Points, in no order, along strands that fork and pass close to each other.
Two points are linked if the straight distance between their rows is under 84.3. Some points are linked to none.
(39): [ 45  13  13  -3   9  -1 -24 -25  11  25 -15  -4   8  40  25 -12  -3  14
 -10  31 -28  -2 -12   3 -45  21]
(329): [-18  36  13  -6  -1 -13  40   6  -5 -30   4  -2  15  -4   2 -40  -3 -29
 -17 -35  12   1 -33 -11 -20   1]
(316): [ -6 -44  -5  31 -15  11 -16  27  -4  25  37 -12 -21 -28 -26   3 -23  37
  15  -6  32  24  14 -20  28 -21]
(526): [  4 -21  21  -2  27  -4 -34 -26   9   4  17  -9  14 -13  -5  11 -20  28
  20   4   7  22  45  11   8  -7]
(509): [ -2  19  -2 -24  21 -16 -14  -9  -3  -4   7  11  49  35   1  -9  -5  -5
 -14  23  -7  -5  -2  -6 -53  39]
(594): [-18 -21   5  -3 -13 -29 -11   5 -38   0  -3   7  11 -17 -47  29   1   2
   1  41  19 -56  11  13   5  13]
(237): [  8 -21 -12  27 -29 -12  12  17  25  23  26  17   4 -17 -27   5   0   0
   9 -23   7   7  38 -66 -36 -42]
(540): [-24 -10  15  35 -20  24 -12  22   9 -22  21 -17 -29  -1 -35 -10   9  -6
 -43  -6  33 -34  14  36   3   9]
(617): [ 13 -39   8  14   8  16   5  30  13  23  19 -17 -28 -10  -5   3 -40  30
  15 -15  25  26  16 -25  13 -40]
(439): [  6   5   6 -19  18  -8 -26 -40  -8  -4  -2   5  16 -22   5  21  -5  -4
  21   7   0  13  38   5   6  -4]
(863): [ -9  29 -23  -2   7 -17  -8  -9  -3 -23 -26  -6  17  18  -9   0   0  -5
  -9  68 -43 -42 -32  39 -10  25]
(497): [-11 -13 -12  13 -34 -40  35  58 -24  10   3  17   4 -15 -25   7 -21  28
 -11  -8  24  40  -7 -42 -40 -42]
(955): [ 11  21  17   6   1 -40  30 -12   2  -3 -37 -14 -20  11  27  -3   1  -7
 -10 -16 -20  -5 -21 -17 -46 -44]
(719): [ -6 -35 -15  42 -21  13  -5  47  21 -11  30  -3 -25 -20 -38  -2   5 -11
 -33  -2  45 -22  24  -1  13 -16]
(177): [ 21  -3  -5  -2  -6  40 -11 -10  26   2   6  14 -21   4   3   6  12 -37
 -10 -16  -1 -21  33 -12  -1  -2]
(734): [ 18  29 -14  36 -13  30 -16 -37  10  -5 -18  -2 -36   1  25 -10  44 -29
 -30  22 -23 -16   0  34  28  22]
(975): [  3 -13  35  23 -12 -41  33   6  17 -27  25 -10   5 -10 -21 -33  11  -8
 -22 -32  37 -22  28 -12 -30 -21]
(740): [ 13 -41 -29  29 -36 -12  -7  66  23  -3   6  14 -13 -29 -34  -7   4  -1
 -29   4  34 -15  17 -17  -5 -32]
(949): [ 30   8  -1 -12  33 -21  -1 -45   6  -5  -2 -23  20   8  26 -33   9   1
   9  15 -10  20  -6  18  16  16]
(585): [-27  23  -4 -30   1  -1  52   7 -31 -35  -7   2  17 -25  -4 -21  -6 -35
 -12 -10   2  14 -33  -7  11   4]
(657): [-11  20  -5  -7  -8  13 -18 -10 -30  19 -42  14 -14   7   9  35  -7  16
  22  33 -42 -10 -35  12   8   9]
(327): [-31  -7   4 -15  17  -8 -16  -5 -27   2  -5   8  22   0 -30  32 -10   8
  19  42 -16 -42   1  32  16  17]
(716): [ 25 -16  31  -6  15 -20  32 -36  15 -17  21  -6  33 -14  -4 -15  13 -30
  -2  -9  19 -21  28 -15   2  -3]
(396): [ -7  25 -10 -29  19  20   1  -7  -6  -7 -24  -4  -1  -5  31 -15  -1 -10
   5  -9 -22  31 -29   9  15   4]
(449): [  8 -32  28  50 -21 -53  27  22  17 -15  28  -7   0 -32 -22 -34  13  21
   2 -31  37   2  29 -20  -8 -36]
(339): [-11  -3  15 -14   1 -32  43  -4 -22   3  14   9  27 -16  -5  12  -4  -6
  17 -26  13  26  28 -48 -10 -29]
(2): [ 14 -14  30 -11  30 -10   7 -40   8  -9  35 -11  38  -9   8 -30   2  -1
  15 -28  21  12  20   3  22  17]
(362): [ 32  29 -25  17   6  16 -27 -43  25  -4 -19  -5 -17  14  35 -13  34  -5
  -9  27 -32  11   3  32  24  21]
(268): [ 14   6  -8 -26  20  39  13  -3  14  11   2  -2   8  23  35 -31  -3 -17
   4 -23  -5  15 -26 -13  17  22]
(789): [  7  -7  -9   4 -36  14   3   9  12   0   4  15 -26 -16 -13   9  15 -21
  -3 -29  14 -18  31 -22 -12 -16]
(664): [ 13 -17   3  14 -53 -17   8  44 -28  29   3   7 -14 -11 -23   7 -23  32
   5 -14  26  12 -19 -41 -19 -12]
(785): [-15 -11  -3 -13  21  15 -38 -21  -9   5   2   9   7  -6 -12  46  -7   5
  17  31  -8 -21  25  22  23  15]
(44): [-40   7   2 -17  -8  29  11  33 -15 -18  17   9  14  -5 -26   0  -9 -18
  -7 -21  12 -12 -10  11   8  25]
(348): [-16  -9   2  -4   8  24 -11  30   1  21   7  -3 -14   4 -12   8 -47  23
  15 -22   3  36  10 -17  -7 -22]
(502): [ 44 -17  30   0  16 -14  18 -43  25  23 -11 -20  -4   4  30  19  21  -7
  30 -11 -28   1  29 -16 -13 -24]
(901): [-32   7 -15  -3  21  42   8  30  -8   2  -8 -11 -10  18  11  10   3   2
  -4   5 -16 -21 -56  43  46  22]
(711): [-60  -5  -1   9  19  41 -26  21  -6  -9  34   5  20  21 -11   8  13  22
  -2 -24   9  -8  -7  24  54  44]
(310): [ 14 -12   2 -19  16  36 -12  -4  23  10  21  10   9  16  -3   4 -12  -7
  -9 -10   6  -4  25 -13 -13  11]
(128): [ 13 -10  -3   0 -11  16  20  21  24  10   2  11 -21  -2  -6  20   6 -26
   9 -40  -3  -6  39 -51 -35 -35]
(961): [-12  19  -6 -10  23 -11  18   8  16 -45 -29 -17 -15 -17   6 -15  -5 -40
 -28   0  -7 -18   0  20 -20 -28]
(440): [ 30   0 -19   6  20  13 -51 -38  23  21  -8  -2 -14  31  28   3  34   8
   0  49 -19   9  11  42  16  41]
(608): [ 15  43 -53 -24 -16   4  16  -7   6 -18 -25 -12   6  18  34 -12  -3  -6
  10  25 -34  33 -56  19  36  21]
(468): [ 18  34  12  10  -5 -44  23 -37  -4 -17 -44 -22 -18 -10  28 -23   9  -9
  -7  14 -29  -7 -22   0 -19 -30]
(599): [  2  -8   9  -9   2 -30  39  18  -5   2 -16   1 -11  10   5  15 -13 -12
 -20  -9   2  -8   3 -32 -48 -45]
(765): [-20   9   6   1   1  11  -2  27  22 -40   6  -1 -15 -16 -21 -13  -4 -28
 -33 -13  19 -19  13  20  -8 -17]
(320): [-47 -11 -12  10   1  32 -35  34   0  11   9  12 -20   7 -43  48 -20  13
   6   6 -12 -13  20  18  -2  -2]
(838): [ 12  31 -45 -18  13 -13  -8 -25   8 -24 -29 -18   6   9  27  -4  -4 -14
  11  46 -40  16 -20  31  40   5]
(637): [  6  37  -2 -15 -23   9  -4 -18 -28  17 -45   7  -6   6  24  16 -10   8
   9  22 -40  18 -51 -15 -18  10]
(616): [-11 -19  10  30 -43   1 -18  27 -31  22  24   1 -29 -10 -23   6 -12  33
   9 -20  33   6  -9 -14  15   2]
(761): [ 31   8 -10  -8  24  -9 -45 -29  14  19 -15  -6  12  40  17  -7  12  28
   8  57 -26   8  -8  19 -12  48]
(450): [ -2 -27   3  -5  28  18 -26  -4  31  -5  30  -4  15  -1 -30  14 -28   6
  -2   3  20   3  51   4   2  -7]
(818): [  1 -20   1  17 -31  -8 -30 -10  -8  17  28  17   4 -18 -48  24 -13   7
   7  10  19 -17  44 -14 -25  -6]
(1000): [ -6  14  -3 -25   0 -10  39  10 -11 -14 -36  14  -5 -18  14  21  -2 -31
   1  -6 -10  12   5 -27 -21 -39]
(625): [-24   6   7  -4   7  19 -39  23   0   9  -4   6 -11  13 -14  22 -27  24
   4  -3 -11   8  11  15 -24  -3]
(781): [  1 -25   9 -22  37   3 -22 -18   0  -2  33  -1  42   7  -3 -19  -6  14
  11   0  28   9   3  26  28  41]
(787): [-30 -10  12  28  -7  42 -44  -4 -16  12  26  -6  -4  17   3   9  14  36
   4 -25  13   1   4  24  40  36]
(74): [ 12 -16 -31  -3  36  18 -15  -2  28   0  15 -19   8  45  10 -35  36  10
 -13  30  12   8 -25  37  34  63]
(899): [-24  39 -19   3  -6  29 -19  -2 -11 -16 -15   9 -18  -8  27   1  14   2
   5  -7 -24  25 -31  22  20  17]
(822): [ -3 -17  -3   5   9  30 -29 -20  -5   9  10  -4 -17  -3   4  33   2  -4
  -2   9  10  -9  23  22  40   8]
(636): [ 12 -10 -10 -17  41   7 -21 -14  10   4   6 -17  21  21  23 -27   1   8
   7  15   1   8 -17  33  32  43]
(103): [ -2  -3   5  15 -23 -26  -8  -8  -1  16  28  25  10 -18 -25  16  -6  16
  12 -18  10  12  49 -43 -44 -27]
(995): [ 14 -32   9  67 -27 -33 -13  15  19   4  28  -2 -23 -37 -31 -16  21  31
  -2   1  27   8  41 -10  -5 -34]
(118): [  8  21   3 -12  20  -5  -9 -22  21  -5   8  18  36  19  22 -31  25  -7
  -3 -14  -8  18   8 -19 -33  38]
(26): [ 19  -5  33 -15  19 -30  35 -43  -5  28   9 -10  36  28  33 -12 -13   9
  15 -16  -9  14  -9 -30 -22  -8]
(467): [ 38 -39 -23   9 -43 -23  13  54   6   6 -14  23 -15 -24  -6  11   3  -4
  -5  10  25 -15  22 -28   2 -34]
(412): [-13  -8   3   6 -13 -46  45  22 -35   7  -3  22   4 -19  -3  15 -16  15
   9 -18  13  44   9 -44 -22 -42]
(941): [  1  46 -46 -32   6  15  19  -1   6 -18 -19   7  18   9  39 -19   2 -24
   7   2 -33  55 -42  -3  17  17]
(246): [-16   5  14 -26   7 -17  18 -16 -17  -3  21  16  42  -6  -4   3 -17 -14
   0 -19   6  12  15 -29 -23  -2]
(289): [-35  19  -9   0  -3  37  30  28 -18   8 -21   3  -7  18  12  16  -2  25
  17  10 -35 -15 -87  40  36  20]
(73): [ 40 -26  -5   5 -52 -15   9  12 -12   7 -19  20 -31 -22   9  14  20 -16
   2   1  29 -21  20 -30   5 -18]
(284): [-21   4  -1   2  -2  27   4  15 -30  29 -36   1 -23  20  -4  40  -6  35
  23  29 -31 -33 -65  27  17  -2]
(578): [-32  -4 -12  -1 -36   7  -1  45 -20  -5  14  17  -9 -13 -43  16   0  -5
 -13  -4  24 -23 -12   0   0   3]
(656): [ 31 -13  25   1  38  -9   4 -25  23   2  -3 -39 -10   6  31 -37  -2  11
   8 -18   2  14 -14  21  17 -10]
(823): [ 15 -26  21  27   9   9  -8 -22   0   2   7 -25 -41 -19  12  14  13   1
 -11  -1  26  -4  29  38  56 -10]
(1015): [ -4  43 -29 -22  12  -9   7 -13  17 -18   0  19  39  15  33 -34  29  -9
   8 -19 -20  49 -27 -14 -11  31]
(587): [-48   6 -16 -13  -2  54   8  41 -10 -12  -6   9 -10   4  -9  31   1 -18
 -10  -8  -8 -21 -32  23  21  15]
(345): [  6 -25 -10  48 -49 -16 -30   7  -2   6  36  27 -11 -41 -48  11  20  17
  -6   2  31  -6  42 -14  -9 -12]
(898): [ 20   5  21 -21  -6  -4  12 -12 -16  33  -4   2  17  29  22  -3 -25   6
   8 -13 -10  12 -19 -36 -30  -1]
(531): [-18  16   4 -27   0  -1 -11   0 -17   7   8  26  39  10 -16  12 -20  -1
   0   3  -1  12  11 -13 -35  21]
(525): [ -2  13 -19  -8  20 -12 -15 -24  -4 -21 -28 -21   9   0   4  -2   1 -16
  -7  57 -30 -17  -4  52  15  15]
(552): [ 30  38  -4  17   7 -44  28 -48  17 -13 -25 -35   4   5  39 -37  21  -4
  16   7 -44  20 -23  12   2 -23]
(702): [-33  16  -6  11   2  41 -40   7  -8   9  -3  13 -15  16  16  19  19  27
   3 -13 -18   1 -24  25  15  34]
(326): [-24   7  23   0  15 -30  33  10  11 -39  17 -14  21 -14 -10 -39  -2 -16
 -23 -37  25  -9  11  -7 -26 -16]
(959): [-24  15  12 -14 -18  -6  16  28 -41  -5 -14   7 -14 -18 -14  16 -24  12
   6 -10   1  29 -17  -5 -20 -12]
(476): [ 36  17   3  -4  -4  37  -2 -22  21  21 -17  -1 -23  24  42 -13  11  -9
   8 -28 -18  13 -19 -16   4   8]
(994): [ 28 -15  18  -9  33 -25  43 -32  25   3  -6 -25  14   6  22  -8  17 -28
  10 -10 -10 -18  15 -17  -3 -24]
(574): [ -4 -29   0   8 -42 -10  -7  31 -27  22   3  12 -15  -1 -47  29  10   6
  -3  19  15 -57 -11   6  11   3]
(82): [ 25  28   8 -15 -19  11  -1 -23 -11  29 -26   8   7  34  22  -6  -7   9
   0  15 -21  -2 -45 -27 -30  28]
(369): [-49  -4   6 -20  17  25 -12  24  -9 -11  29  11  34  20 -23  -3  -9   1
   0  -6   7 -15  -6  13  24  43]
(755): [ -4  18  -4 -15  24 -21  22   3  -1 -31 -38  -7 -24 -33  23   1  -4 -24
  -3  -3  -9   6   4   5   2 -46]
(796): [ 38 -29  26   9  24   6   7 -10  26   0  -4 -35 -39  -4  18 -17  -6   0
  -4  -6  16  -8  11  25  24 -22]
(946): [  9   6  14   0 -21 -29  10 -14 -17 -18 -12  -1   3 -11 -14 -19   2 -22
 -20  12  11 -35  -4  -1 -27   1]

A fork is a point with three links, a tip a point with one. Leave the first point through the second and follow the links. Name the first fork or tip that comes.
(599); (1000): (789)
(789); (73): (552)
(941); (1015): (320)
(316); (616): (941)
(44); (587): (82)
(103); (818): (585)

A fork is a point with three links. Follow the links from the first point to the second and name the forks in between, in order.
(26); (734): (82)
(822); (362): (785), (44), (82)
(789); (637): (785), (44)
(781); (476): (636), (785), (44), (396)
(664); (838): (941)
(316); (578): (941), (396), (44)
(785); (73): (789)
(578); (348): (44), (396), (941)
(787); (2): (44), (785), (636)

Follow the links from the first point to the second, and from the first to the third. Name the last point that the two ways share.
(103); (502); (899): (785)
(863); (664); (284): (941)
(785); (540); (818): (789)
(949); (961); (637): (785)
(616); (637); (863): (941)
(975); (796); (755): (789)
(289); (326); (476): (44)
(531); (439); (440): (44)
